Each row is a point on a landscape with many peaks, with its height.
A climber steps from a point to the highest of its 2 nearest points, and stops where none of them is higher. Distance is the straight distance between rows; heights are no part of it.
(299) (h 10.9): [ -8 -46 -31  31  -3  36  67  -4  -6 -12   2  12 -14  31   1   8 -18 -18
  50 -16  27]
(444) (h 27.5): [ -2  20   5  -4  -5  -9  20  15 -40  16 -14  -9   0  -6  13   4  29  47
 -26   7  14]
(436) (h 8.6): [  4 -21 -34  21   4  14  57 -21  23  -3   1   3 -31  39   6   3 -18   5
  33  -9  10]
(812) (h 42.8): [ -8   6  13 -24  19 -10 -35 -35   7   4  12  -6   3  -8  -4   1   6 -21
   5   2 -37]
(255) (h 63.2): [-15   4   4   4  29  -9  22 -15  -8 -20   4  -8   8 -32  11 -18  -7  49
   5   9  -1]
(102) (h 29.2): [ 28  -1  30  -2 -33  -7 -43  24 -16  16 -30  -4   7 -29   3   7  16  49
  17   8 -18]
(499) (h 31.0): [ 24  -4 -22  -9  11  14 -15  -3  27   5 -33   5   3  11  19 -25 -20  40
   8  -1 -33]
(1125) (h 31.3): [-16 -23 -31   9 -11  11  64 -37  -6  25  13  17 -11   5  -7  -6 -10  26
  56   2   7]
(292) (h 49.6): [ -7  34 -23  16  29 -13  20 -10   3  -7  15 -21  18  -7 -12  35 -26 -18
 -14 -36  -1]
(807) (h 52.7): [-11 -28   7   3   2 -15 -19   5  -5 -23 -33   7  17 -32   7 -28 -16   2
  15  11  -3]
(814) (h 27.4): [ 22   4   2 -15  13  -5 -19  -1  25  16   1  14  -6  -2  24 -31 -12  28
 -16   3 -18]
(602) (h 57.7): [-16  -5 -10  23  11  -4   3 -23  30   7   1  -3 -19  29 -22   0 -35 -14
 -12 -38   4]
(18) (h 53.6): [ 27  -8  -1   0 -22   4  -2  26  -4 -13 -39  19  45 -11 -28  15   7   3
  12   6 -14]
(603) (h 73.3): [-10  16   0  20  11 -14   0  -8   9 -24   7  -5   7 -40   7 -17 -15  16
 -24 -16   1]
(468) (h 46.6): [ 20 -23  21   3 -18  -5 -10  33 -15  -2 -34  17  19 -11  14  -1 -20  -1
  40 -17 -15]
(117) (h 34.9): [-28 -33 -29  12 -26  -1  48 -28  -5  20 -27  22  -4 -18   2 -24 -17  27
  68  -5   8]
(742) (h 12.9): [  2 -21 -23  27 -17  28  38 -12 -25  -3  -8  12   7  36   4  12   0 -10
  35 -18  11]
(979) (h 39.5): [  2  21  -7  -9 -10 -10   3  -7  21   6  11   0  12  23 -35  -9  -4  10
 -24  -3  13]
(803) (h 19.1): [  9   2 -32   8  -4   0  -7   3 -30  10  70  29  -3  17 -16   2 -34 -53
   8 -24  34]
(792) (h 32.5): [-11  29  31 -21  -4 -15 -22  24  34  13  23   1 -16   3  -1  10   8 -17
 -42  15  26]
(480) (h 53.4): [-14  -9   4  -1   0 -22  16   0  -4 -10  28  13  20  -8 -43   8  15 -31
  -7  33  22]
(165) (h 42.3): [  3 -33 -12   3  -7  -2  29  -8 -15   1 -26   2  -2  18 -21  -6   6  24
  43  30  -6]
(503) (h 50.6): [-32   4 -29  28 -21  32  35 -36  -9 -21 -14  -9  13   1 -20 -19   3  18
  27 -17   1]
(155) (h 38.0): [ -4  43  31 -15   7   5 -44  16  25   8 -15 -39  21 -21  25  21   3  32
 -29  -6 -25]
(132) (h 88.5): [ 12 -14  -2  12   9   3  15 -25   7 -18  19  15  12  -1  -4  25   9 -21
   0   2 -18]
(235) (h 39.7): [ 36 -16 -10  -1   5  17   5   1 -20   1 -17  15 -11  -8  31 -16   7  16
  14  17 -12]
(482) (h 17.7): [-17   3 -23  11   0  -2   2 -23 -17   9  52  24  26  26 -10  -8 -27 -25
   3 -30  33]
(669) (h 43.3): [ -8   5 -28  12 -15  -3  31  12  27   8 -11   2   6   4 -35 -16 -16   6
 -20  -3  38]
(1152) (h 39.3): [-12   3 -43   2 -24   0  17  -3 -14  -3 -60  -2  28  -7  -7 -24 -13  58
  41   0 -15]
(1133) (h 84.9): [-18  21  -6   5  -3   0 -10 -23  -3  -5  16  -7  18 -32  -1 -11   0 -28
 -25 -20 -12]
(923) (h 35.7): [ 10  15  30 -42  41 -14 -62  15  45  17 -29 -16  -3 -26  45  12  -2 -10
 -18   3 -34]
(847) (h 24.7): [-22  29  16   1  -9 -17  23   2 -28  -1  14   8  10 -16  -3  -6  32  34
   6   6   4]
(1169) (h 57.9): [ -4  21   1  12   6 -14  20  12   2   8 -22 -18 -39  29  10   7  -4   2
 -10 -14  -8]
(733) (h 21.4): [ 15  28  -1 -45   9   4 -39   8  10   2  -5  15  15  -8  11  18  19 -27
 -29  22 -31]
(997) (h 60.6): [-27 -13  35 -12   4 -22 -32 -11  -9   0 -30   0   7 -13   8 -20  -7 -22
  21  -8  -7]
(694) (h 81.0): [ 25  -4  20  21  -3  16 -12  11   9  14   1  -4 -31  20  20   3  21   6
 -37   3  14]
(613) (h 61.0): [ -6 -19  18  -1  21   6 -25 -13 -27 -27  -6  -6  -9 -23  16  -6  32 -23
  -9  -5  -4]
(861) (h 58.6): [ 20  15  34  -6   6  16 -29  33   7 -23 -15 -19   1  17  18  17   0  -8
  -8   4 -30]
(291) (h 47.0): [  2  -7 -20  36  -4  -3   3  19  31  -8 -17 -12  24  -4 -22   0 -29 -12
 -25 -26  28]
(531) (h 6.5): [  4 -24 -25  15   7  10  54   4   9 -17   4 -11 -31   9  -2  -1 -11  -8
   8  11  25]
(939) (h 34.1): [-17  36  16 -34  24  -8 -32   6   9   1   2  -5  22  -6  14  25  17  29
 -31   5 -13]
(1072) (h 22.0): [ -3  30  23 -17 -18 -16  -2  10 -26  22  15   5  -8 -38  18  -3  31  32
   2  16 -25]
(43) (h 40.6): [ 12   4  51 -17  12 -12 -57  -3  24   8  -8 -13 -19 -30  47  12  14   5
 -12  -1 -38]
(280) (h 4.4): [ -8 -37 -15  25 -22   5  47 -10 -12  -6  -8 -18 -42   2 -39  -6   7 -23
  10  10  24]
(120) (h 65.0): [-25 -10  12  12   6  -8  -8 -32   9  18  22  -3 -17  13  -5 -31 -19  -6
   0 -25   8]
(741) (h 60.7): [-11  19 -34  25   9   4  37 -11  14   2 -25  -6  27   7   3   9 -27  33
   5 -43  12]
(635) (h 16.1): [-10 -18 -36  38 -17  11  26  -4 -18  15  30  16  -1  28 -21  -1 -24 -38
  14 -32  34]
(269) (h 54.6): [ -7  29 -17  11   4   3  30 -26   5  -8  -4  -2  25  -9   0  10 -24   0
   7 -32 -19]
(905) (h 36.1): [-16 -39 -17 -11   6   3  47 -34 -19   9  15   2 -16  12 -10 -21   8  23
  32  34  -1]
(897) (h 65.2): [ -9  26   7 -33   7  -5 -46 -15  13   5  42  14 -26  11  17  16  35 -38
 -36  13 -14]
(1102) (h 64.2): [ 26   4  15   8  -7  25 -38  40  21   3 -26   4  19   7  13  -2  -4 -33
 -14 -20   3]
(356) (h 66.4): [ 10  23  13  -5  24  15 -13  16  11 -34  -1 -17  18  25  -2  21  17 -13
 -31   6  -7]
(10) (h 72.3): [-29 -26  29   5  18 -21 -25  -8 -30  -5 -25 -19 -28   7   5 -13  20 -15
   9   5  -7]
(200) (h 20.6): [ 19   4  -1  -7  -6 -11   8  15 -15  21  51  30  -9   2   7  -4 -35 -42
  -4 -11  17]
(129) (h 39.2): [-17   0 -32  -8 -40   8  37   9   3   6 -12   5   7  -3 -29 -38 -11  27
   7  13  10]
(382) (h 56.5): [-14  -8   1  -6  -3 -17 -23   8  -9   0  35  13   9  18 -37  13  15 -58
 -20  17  33]
(197) (h 67.1): [ 14  21 -18  13  -9   1  26  -4  -5   5 -35 -26 -12  21   8  14   3  30
   6 -18 -28]
(1137) (h 73.7): [-22  -2   4  11   2 -23 -10 -36   2   7  43  -1 -15 -23 -10  -6  -8 -29
 -10 -17   1]
(995) (h 42.1): [ -6  38  18   4  10   5 -20  25  16  17 -25 -30  32  -8  21  24 -17   0
 -32 -32  -5]
(256) (h 45.7): [ 11  38 -16   6  11  -2  -1   8  22  11   3 -13  34  -5  15  33 -32 -15
 -31 -49   1]
(805) (h 26.4): [ 15  -1  22  -9 -24   4 -54  33  -6  -7 -47 -21  27 -24   5   6  14   9
  12   8 -33]
(783) (h 58.4): [ 17 -13   9  -1  -1   4 -12  35   2 -12 -17  18  23   5 -18  -3  -2 -40
   6   4  -9]
(128) (h 62.0): [-11 -24  21 -22   9 -17 -31  20   0  22  28  28 -12  12 -11  13   3 -40
 -20  10  34]
(278) (h 74.7): [ 14 -21 -19   7   5  21  34 -11 -13 -21  32  24  12   0 -14  -1  11 -11
   2  18  13]
(748) (h 36.2): [ 18 -23  30  -2 -26   4 -17   6 -24  -1 -11  -9 -17 -32   8  -3  55  63
  26  39  -2]
(728) (h 57.0): [ -7 -19  -6  -2   7  -9  41   1 -28 -16  -7   2 -15 -32   6  -7   5  23
  11  19  12]
(1002) (h 2.9): [-10 -41 -31  14 -22  15  54 -13   4  17 -13  11 -15  23 -37 -10   1 -12
  25  14  28]
(848) (h 44.7): [-11  -1 -32  13 -42  32  29 -12 -18  -4 -19   6  18 -17  -2 -26   8  44
  45  -4 -13]
(877) (h 65.3): [ -7 -17 -11   6   3  -2  40  -2 -20  12  39   0 -14 -16 -19   3  13   9
   3   9  23]
(828) (h 35.6): [-11  31  21 -14 -24  -5 -24  10  19  12  -2 -16   7   4 -24   2  12  -4
 -43   5   0]
(1014) (h 79.3): [  7   8  13   5 -19   7 -14   8   1  10 -41 -21  10  26   4   8   0  36
  24 -19 -31]
(757) (h 56.3): [-23  38 -18 -42  26 -23 -49 -15  -4   0  36   7  -8  -5  -4  24  21 -59
 -29  11   8]
(972) (h 56.6): [-15  11   5 -37 -10  -5 -27 -10  -6  24  30  12 -47   6  13 -16  23 -30
 -21  22   3]
(51) (h 58.3): [-25   0 -16  18  -5   7  13 -19   2 -25 -29 -26  -6  15 -14 -20  -9  -1
  -1 -25   1]
(660) (h 44.9): [ 29   9  18   6 -23  10  16   3 -13 -13  -9  -4  -8 -14  29  -4   4  24
  16   7 -27]
(1052) (h 19.2): [ 18  27 -26 -34  19  10 -21  20   8 -12  12  14  28  18 -10  13  -6 -36
 -25  17 -18]
(642) (h 49.1): [-13  23 -22 -32  35 -15 -18 -33   0  -1  27   2  12  -1 -21  13   2 -41
 -12  -9 -14]
(264) (h 26.8): [ -1   7  20  -4  23 -12   6   6  24 -32  51   2 -30 -12   2  -4  -6 -15
 -23  13  17]
(100) (h 23.7): [  9  -9  -5   1  47  -7   6   6  28 -23  20  -4  -8   7   5   2 -16  -2
 -14  11  14]
(172) (h 29.7): [-14  32  12  -3   9  -1 -30  16  27 -21  49 -13 -10  -2  -3   6  -9 -28
 -41  -4  28]
(1162) (h 30.5): [-26  25  20 -20  13 -18 -16   8 -17  10 -14 -22  -1 -10  15  10  25  31
 -38   9  19]
(623) (h 14.7): [-20 -32 -35  28 -15  15  49 -13 -21  20   1  32  27  24 -17  18  -4 -22
  32 -24  39]
(992) (h 68.7): [-10   0  -3   7  -8   3   6   1   4  -1 -43  -2  34  22  -5   2 -13  28
  18 -30   1]
(435) (h 23.8): [ 21  19  23 -28 -19  -2 -41  25   3  19 -25  11  24 -22   7  11  21 -13
  -8  10 -33]
(968) (h 55.6): [ -7 -15  32  -4   6   5 -35   6   6  -1  17  13   4   1   0 -16  15 -15
 -23  24  23]
(514) (h 48.8): [  7 -38   2   9  -4   6  43  -3 -29  -4  -2  -6 -18 -30  20 -10  16  52
  54  29   5]
(14) (h 71.4): [ 22   0  12   9  -4  13  -9  25   0  13   0   8   8  27   7  18  -3 -15
 -27  -8  28]
(731) (h 24.5): [ 22  15   1  -9  -7  -9  21  -1   8  19  17  13 -13  10   7 -11 -27  10
   0  -8 -17]
(928) (h 46.2): [  8  -1  44  -6   1 -10 -50 -20   6   0 -14 -13  -2 -19  13  -4  21  -5
  13   9 -45]
(419) (h 61.5): [ 17   4 -17  25  22  -3 -11 -24  43  -1  26 -12 -15  10  -1  10 -25 -10
 -44 -34   4]
(778) (h 60.3): [-13 -21  21 -22   3 -10   6   0   5   1  26   8 -11  16 -29  19  32 -23
  -2  44   4]
(1103) (h 53.9): [ -9  -5  45   2   5   0 -20 -16  -7  -3  20  -1 -11 -20  13 -18  28   2
  -6   7   1]
(332) (h 32.3): [ 47  -3  23  18 -43   6 -36  12 -26   5 -12 -17 -15 -20  14   0  24  78
  31  27 -13]
(875) (h 51.2): [ 16  17  34 -21 -12  13 -13  32 -24 -11   0  -8 -11   8  33   0  14  13
  18  16 -37]
(6) (h 20.7): [ -7 -25   3   6  39  -4  -6  -6  29 -26 -17  -6  29   8  -4  -9 -22   9
 -16   3  14]
(274) (h 17.3): [  9  31 -34 -30  33  22 -46   8  18 -16  17   6   4   6   8  26  -7 -60
 -41  -4 -13]
(399) (h 41.7): [ 17 -31   7  -2  -7  -6   6  -5 -32  -1 -15 -29 -30  -7   1   1  28  62
  49  43  -9]
(990) (h 35.0): [ 40 -27 -12   4  -8   5 -17   6  -7  11 -34  11 -13  -3  33 -24 -22  53
  20   2 -19]
(914) (h 42.7): [ 12 -11  -7   9  -3  16   7   5 -34  -6 -17  22  23  -5  20  -8  -8  -6
  32 -12  -9]
(900) (h 22.4): [ 15  29  12 -11   0 -11  19  23  -1  18  27  20  17  -6  18   9 -40  -9
  -5 -17   4]
(306) (h 69.2): [-12 -22  16 -15   3 -18   1  13  -5  33  48   9 -39  29 -18  17  15 -29
 -18  36  31]
(841) (h 69.7): [ 22  11  13   7  19   5 -21 -13  29  14  22 -13 -36  24  17  18   1 -11
 -49 -14  -2]
(959) (h 48.6): [  7 -22 -10   2  -1   2  25  19  10 -18 -52   8  20  -4 -22  12  -8   8
  34  26  -8]
(381) (h 39.4): [-11 -21 -40   6 -41  19  39  -2 -19   6 -30   5  -8 -23   3 -49  -8  55
  69  14  14]
(586) (h 75.4): [ 21   2   1   0  34  10  -4  -1   2 -38  24  -3  22  10 -19  30   5 -41
 -14   4  -1]
(1147) (h 51.3): [-20  -2 -11  31   3  -4  10  -2  24 -36  -5 -20   2   3 -37  -3  -9 -31
 -14 -19  20]
(123) (h 50.5): [-14   8  13 -16 -12 -17   0   5  -8  24   8 -11 -56  24   9 -12  10   0
 -17   6   1]

Call two points neighbours if one is among the 2 nearest of the other. Go from one point of each pair to the other, from neighbour to neighbour, staying as high as possible. Name the lowest point that can't be avoided.
(306), (10) -> (1103)
(897), (1014) -> (123)
(1014), (928) -> (812)
(1133), (132) -> (728)
(1133), (694) -> (602)
(51), (10) -> (1125)

Where does a climber stop that starts at each point below?
(264) -> (51)
(280) -> (132)
(1125) -> (694)
(803) -> (132)
(847) -> (1014)
